Points on a hilly landscape, in no order, each with its height.
From any point a ball rolls to the lowest of the 2 points nearest to it. It stops when none of these is lower. Distance is the straight distance between rows; heights are no part of it.
z_382: [132 113 115  90 139 156 130 165 163  61 103 114  87  92 124  94 143  52
 101 109 162  87 127 172 139  76 188 151 161 128]  h=5.69
z_78: [148 163 125 126 126 147  99 136  96  90 129 134 123 110 141 102 105 102
 146 169  87  90  83 132 137 113 104 133 137 186]  h=7.10
z_102: [ 97 141 150 134  80 135  87  62 168 130 142 134 173 117 102 115 166 151
 142 133  98 142 120 125 156 183  79 182  76 103]  h=4.41
z_842: [ 94 121 143 104 146 132  87 179 133  94  88  66 117  87 152 130 137 126
 145 121  73 122 186 112 131  97 161  87 143 155]  h=3.41
z_209: [108 160 126 140  48 103 174 100 132 167 109 122 114 145 159 110 113 115
 143 123 136  74 128 130 147 136  67 167 110 118]  h=3.51
z_385: [160 155 119 134 157 174 178 153 120 148 151 183 144 107 143 125 111  94
 151 179 164 169 107 178 117 127 175 138 161 159]  h=2.87
z_49: [183 124 124 164 146 120 145 101  94 158 202 161 120 180 182 156  60 182
 149  92 164 148 114 131 142 178 120  94 105 100]  h=4.51
z_604: [163 117 122 138  92 162 127 140 150 133 136 159  88 131 141 108  67  77
 144 136 191  86 118 195 156  98 116 172 103 149]  h=2.59
z_519: [100 106 156 124 117 126 104  91 168 119 104 120 138 116  96 109 137 115
 112  93  90 106 126 100 178 140  86 153  97 132]  h=4.91
z_998: [117 125 148 140 157 118 120 142 162 132 123 135 135 139 129  99 107  96
 146 129 102  92 134 134 138 143 106 159 136 172]  h=3.52
z_670: [137 151 125 134 170 162 116 148 114  94 120 157 132  89 127 133 153 101
 137 177 106 154 109 125  91  89 171 102 126 159]  h=2.62
z_504: [108 165 131 133 137  93 185 104 141 148  97 145 166 150 110 126 144 117
 122 117 117 156 122 118 127 138 120 115 147 111]  h=2.50
z_611: [146 137 150 127 191 108  99 135 146 112 107 154 169 174 109 130 163 156
 127 160  82 155 122 109  81 152 120 105 168 147]  h=3.87
z_369: [163  99  76  77 116 155 159 162 130  77 156 131  73 130  89 117 103 113
  80  96 231 123  97 182 134 127 180 174 138 125]  h=3.69
z_383: [117 173 150 104 147 125 120 145 131 106 109 107 131 114 167 132 193  83
 126 146 102 178 166  98  79  97 206  32 188 139]  h=1.30
z_411: [ 81 167 152 123  97  68 172  96 149 157  75 122 172 128 116 100 135  95
 122 105  92 131 124 104 129 139 106 147 148 109]  h=1.68
z_299: [165 120 108 143 137 143  98 116  93 158 169 124 158 168 158 142 147 202
 145 134 114 137 145  98 130 194  58 134  92 167]  h=5.89
z_10: [149 120  97 112 160 179 180 153 129 167 182 172 131 118 139 137 124 124
 134 157 183 190 116 183 110 157 191 151 186 145]  h=3.31
z_801: [126 151 119 163 174 141 147 124 144 144 151 127 160 103 102  97 129  50
 141 158 129 137 114 151 131  97 165 162 161 138]  h=4.83
z_627: [108 166 125 147 121 166 136 129 124 128 100 149 138  73 147 123 125  89
 150 170 103 147 109 147 126  93 143 121 116 146]  h=1.88
z_98: [133 183 123 103 133 172 194 152 127 139 120 178 151  99 157 117 158  72
 138 162 136 183 112 158 114 116 197 100 183 150]  h=2.30
z_239: [144 133 123 136  85 108  95  83 124 138 175 126 165 177 124 141 172 192
 154 137 105 120 136 116 129 206  53 166 103 124]  h=5.56
z_287: [165 115 131 143  97  55 161  88  95 170 202 128 146 213 135 181 110 191
 140  93 154 122 153 117 136 171 125 104 100  62]  h=6.48
z_127: [ 92 130 135 119 126 155 110 137 147  92  76  95 105  56 148  95 143  65
 125 110 100 101 129 132 155  65 170 109 143 113]  h=7.70
z_30: [128 139 157 125  77 111  88  48 157 135 184 135 137 165 103 148 136 178
 146 127 139 120 140 121 156 206  89 175  61  91]  h=5.09
z_968: [104 149 109  90 126 155 195 185 111 142 119 157 144 120 169 127 158 112
 140 144 121 164 151 138 120 121 173  89 167 153]  h=2.79
z_388: [123 123 121 136 196 124 148 138 171 110 134 120 133 111 103 111 166  60
 112 135 154 135 127 154 103 120 196 158 192 129]  h=5.19
z_874: [158  99 166 137  75  62 145  70  90 163 201 128  99 177 136 182  75 179
 143  85 163  88 121 101 142 171 131 116 117  61]  h=6.29
z_472: [118 106 144 180 149 116  92  94 153 183 193 130 120 147 105 153  81 148
 151 114 159 139 129 126 133 170 126 149  94 113]  h=5.67
z_255: [ 88 134 120 135  89 108 146  98 115 161  95 113 140 136 132 153 146 176
 117 132 119 146 134 125 124 139  73 134  97  93]  h=6.86
z_489: [126  69 131 109 115 147 130 160 161  93 102 151  72 104  82 122 126 122
  90  85 153  87 119 117 137  79 133 134 119 102]  h=5.39
z_952: [107  92 130 116  77 161 148 145 166 122  99 144  80  83 117 107 123  91
 113  95 150  77 123 156 164  67 135 151 115  84]  h=5.00
z_645: [167 117  99 101  98 157 154 154 131 100 135 139  70 133 111 127  75 110
 108 112 225  94 105 197 156 112 133 160 123 122]  h=3.22
z_925: [ 83 144 125 121  93 134 145 116 131 110  70 116 120  84 123 115 148  90
 113 102 104 121 117 113 153  83 123 114 119 110]  h=7.88
z_156: [125 112 118 114 167 126 119 172 158  75 130 111 120  90 123  84 155  39
 124 118 131  99 136 151 117  86 209 157 171 150]  h=5.47
z_926: [144 144 116  86 132 159 117 186 143  54  83  98  80 107 118  94 104  83
 107 119 149  63 120 156 138  83 146 129 135 144]  h=5.91
z_908: [167 154 143 190  92  90 149  58 118 192 200 142 123 170 174 133  72 146
 176 105 145 113  99 125 141 179  98 144 128  97]  h=6.08
z_33: [130 108 187 110  17  88 104  25 144 148 172 134 141 135  85 133 122 160
 128 111 128 101 128  84 164 176  87 190  77  80]  h=5.63
z_848: [166 106 121 155 145 129 156 130 120 160 180 167  98 145 157 124  53 124
 146 113 190 124 101 163 142 160 133 145 158 142]  h=5.10
z_112: [135 151 113 117 160 145 106 158 101  82 130 144 159 122 119 133 166 128
 131 157  76 149 137 100 107 100 149  86 106 172]  h=3.09
z_856: [129 105 101 124 158 138 175 126 134 152 172 161 120 134 110 138 125 110
 119 116 185 179 114 157 131 146 175 131 174 119]  h=3.71
z_763: [133 129 126 188  73  90 141  78 121 207 177 124 112 162 155 152 117 160
 172 113 151 116 130 111 116 162  91 153 119  98]  h=6.35
z_544: [191  90  95 140 160  87 132 136  82 135 212 151 133 206 141 151  88 198
 117  90 167 148 128 121 125 156 135  99 104  99]  h=4.20
z_270: [177 135 118 160 179 133 180 117 100 154 169 175 142 151 164 134  78 160
 142 131 155 171  97 149 127 160 128 107 160 123]  h=4.82
z_551: [ 99 158 148 101 114 121 124 167  96 148  77 117 149 116 174 127 139 136
 144 135  62 170 158  84 111 125 136  55 153 163]  h=3.98
z_199: [163 161 126 166  97 119 156  72 107 154 153 160 130 150 164 111  71 126
 155 131 136 110  78 151 155 148  73 148 126 131]  h=5.74
z_717: [105  94 118 156  76  87 146 110 116 183 132 106 117 158 130 171 148 180
 131 121 142 119 158 122 113 140  79 146 112  86]  h=6.64
z_764: [134  98 100  88 124 125 130 148 116  87  97  97 104 156  80 148 147 188
  66 127 153  98 144 122 126 104  96 127  94  86]  h=7.35
z_615: [127 109 124 162 197 122 108 118 131 159 178 124 134 155  96 155  84 162
 126 132 178 177 138 140 113 163 158 129  97 107]  h=5.92
z_371: [129  71 149 127  83  84 102  90 132 140 148  89 121 159  80 182 142 203
 116 120 144  98 166 116 127 155  89 166  82  75]  h=6.91
z_167: [122  92 122 143 199 148  90 167 119 114 118 101 123  88 117 124 128 124
 115 129 127 137 128 108 104 121 140 135 124 177]  h=6.50
z_671: [ 99 112 151  98 106 151  60 168 156  89  85  71 109  82 135 105 135 138
 141  88  65  76 159 106 155 100 121 106 119 133]  h=3.89
z_518: [152 144 109 115 134 167  81 135  95  79 133 111 118 109 115 109 114 137
 122 133 111  93  89 109 145 132  79 137 105 182]  h=6.92
z_31: [116 115 138 128 206 149  87 166 125 131  90  82 178 109 124 149 184 138
 119 150  79 176 185 104 103 119 161  95 124 147]  h=2.26
z_707: [104 133 135 169 143 103 135  83 156 153 137 120 152 121  87 111 124  81
 132 146 121 122 110 145 140 112 129 172 135  99]  h=4.29
z_989: [140 152 136 111 184 121  72 136 141  59 107 120 153 140 117 127 186 122
 118 152  73 145 134 102  79 120 155  87 137 158]  h=3.50
z_993: [ 86 104 121 121  77 154 178 151 165 150 104 154  93 113 145 128 126 118
 128 102 158 114 150 156 147 102 122 140 101 103]  h=4.56
z_692: [114 167 148 125  97 158 118 140 131 123  78 140 118  82 171  95  98  55
 160 178 109 113 106 171 138  81 147 129 144 155]  h=0.99
z_580: [ 95 115 155 104  94 132  68 132 150  92  92  90 146  99 112 109 166 124
 131  81  45 109 142  87 166 123 102 112 114 140]  h=4.35
z_624: [ 86 178 141 121  59  87 142 101 133 154  82 123 144 124 152  87 120  99
 137 127  84 102  97 119 137 128  80 162 131 121]  h=2.67
z_291: [154 110  87 123 130 132 182 151  81 126 143 133  96 151 155 137 102 166
 115 107 165 102 107 131 145 134  82 112 154 132]  h=7.86
z_398: [107 134 114 149  67 128 180 109 146 166 140 142 100 136 144 136 109 113
 141 117 178 108 141 157 150 118 114 158  90 101]  h=4.13
z_324: [ 65 173 147 118 103 123 136 154 131 175  62 105 177  93 170 114 139 120
 149 103  71 180 160  91 110 134 132  97 124 145]  h=4.26
z_264: [150 127 120 116 177 161  64 181  89  68 114  94 117  94 126 105 112 148
 111 144 121 118 112 104  98 127 127 151  87 207]  h=6.70
z_857: [147  94  98 148 143 132  95 127  91 147 162 106 118 148 133 152 120 194
 126 124 147 123 128 108 121 161  71 140  99 147]  h=6.10
z_328: [149 126 120 116 121 135 145 123 122 109 110 123  86 141 105 119  87 136
 100 108 157  76 102 130 160 128  76 137 125 130]  h=7.71
z_637: [123 126 145 141 181 114 137 171 161 137 122 155 148 149 123 120 125 125
 148 152 109 128 138 140  91 141 137 137 172 160]  h=3.91
z_850: [111  88 111 144 163 138 106 142 112 138 123 107 136 128 112 145 138 159
 113 125 121 142 140 109 123 136  97 127 115 151]  h=6.32
z_215: [151 125 123 171 145 141 127 110 121 153 163 167 117 124 129 121  71 102
 145 147 156 133  87 152 136 129 119 149 128 154]  h=5.38
z_92: [160  93  96 128 164  89 134 121  95 121 161 152 137 191 103 152 123 187
  94 128 151 155 129 124 118 137 120 106 119 100]  h=3.88
z_601: [134 150 137 142  85 155 125 120 137 139 109 154 118 122 153  91  87  65
 151 154 132  92 102 175 159  91 101 157 108 149]  h=2.00
z_43: [174 133 109 116 202 156 126 177  76 104 134 166 139 117 150 134 151 135
 104 193 138 170 118 122  70 107 183 100 140 165]  h=3.10
z_132: [114 141 174  91 125 122  67 157 123  99  93  88 114  99 161 129 130 140
 152 143  48 165 192  87 118 110 172  47 160 164]  h=3.70
z_934: [103 137 128 108 152 130 137 183 135 105 109 101 126 115 144 112 123  93
 145 127 103  99 167 134 139 113 148 120 144 175]  h=3.04
z_107: [138 202 149 104 167 156 157 148 132 116 109 140 148 110 164 130 183  78
 129 175 119 176 142 118  81 108 211  58 185 151]  h=1.72
z_495: [ 88 122 137 142 118 100 100 121 126 125  70 101 159 110 110 150 205 128
 115 134  72 162 132 104  91 102 138  97 159  95]  h=7.31
z_970: [113 138 153 122 167 124  82 154 132 119  79  76 162 110 153 148 205 121
 127 146  73 185 192 104  79  96 196  48 173 123]  h=1.76
z_797: [115 153 107 110 153 119 183 157 111 134 105 139 165 156 148 132 156 131
 125 136 113 157 153 126 125 130 129  87 146 142]  h=3.03
z_595: [ 83 136 145 146 132 123 104 128 152 116  85 102 144  64 137 117 184  93
 147 129  69 142 135 117 106  81 178 100 157 103]  h=7.50
z_528: [139  82  98 105 145 140 154 136 139 102 158 154  84 119  96 127 127  98
  89 104 196 145 100 158 134 124 177 149 164 125]  h=4.09
z_453: [121  96 151 150 131 117  96  87 161 144 157 133 118 139  88 131  96 132
 127  99 134 117 124 112 156 154 100 161  89 125]  h=5.37
z_736: [143 123 109  92 104 163 131 161 128 104  99  99  86 131  90 132 114 172
  85 106 147  66 120 113 141 112  66 117  99 106]  h=7.54
z_943: [ 95 112 124 103 102 120 107 126 105 128  56 108 145 138 125 146 180 171
  93 126  89 153 133 100 122 120  88  92 124 106]  h=7.11
z_884: [ 99 160 130 156 129 125 115  76 154 131 125 116 173 113  91 124 153 124
 139 153  92 148 112 129 130 135 106 159 102 106]  h=3.55
z_941: [145  99 182 124  42  68 115  34 106 160 181 126 120 150 100 159  90 176
 129 107 138  87 110  87 151 178  93 155 108  76]  h=5.99
z_318: [165 125  94 131 200 132 126 130  96 110 133 166 148 167 124 136 145 163
  95 167 142 178 117 120  96 120 136  91 123 132]  h=3.48
z_507: [141  82 117 112 120 104 118 132 122 105 142  93  89 160  80 158 112 200
  84 117 182  89 148 130 117 132 102 157  78  82]  h=7.15

For each start below, name the point where the ball stops.
z_908 | z_692
z_489 | z_411
z_544 | z_692
z_382 | z_884
z_528 | z_692
z_615 | z_692
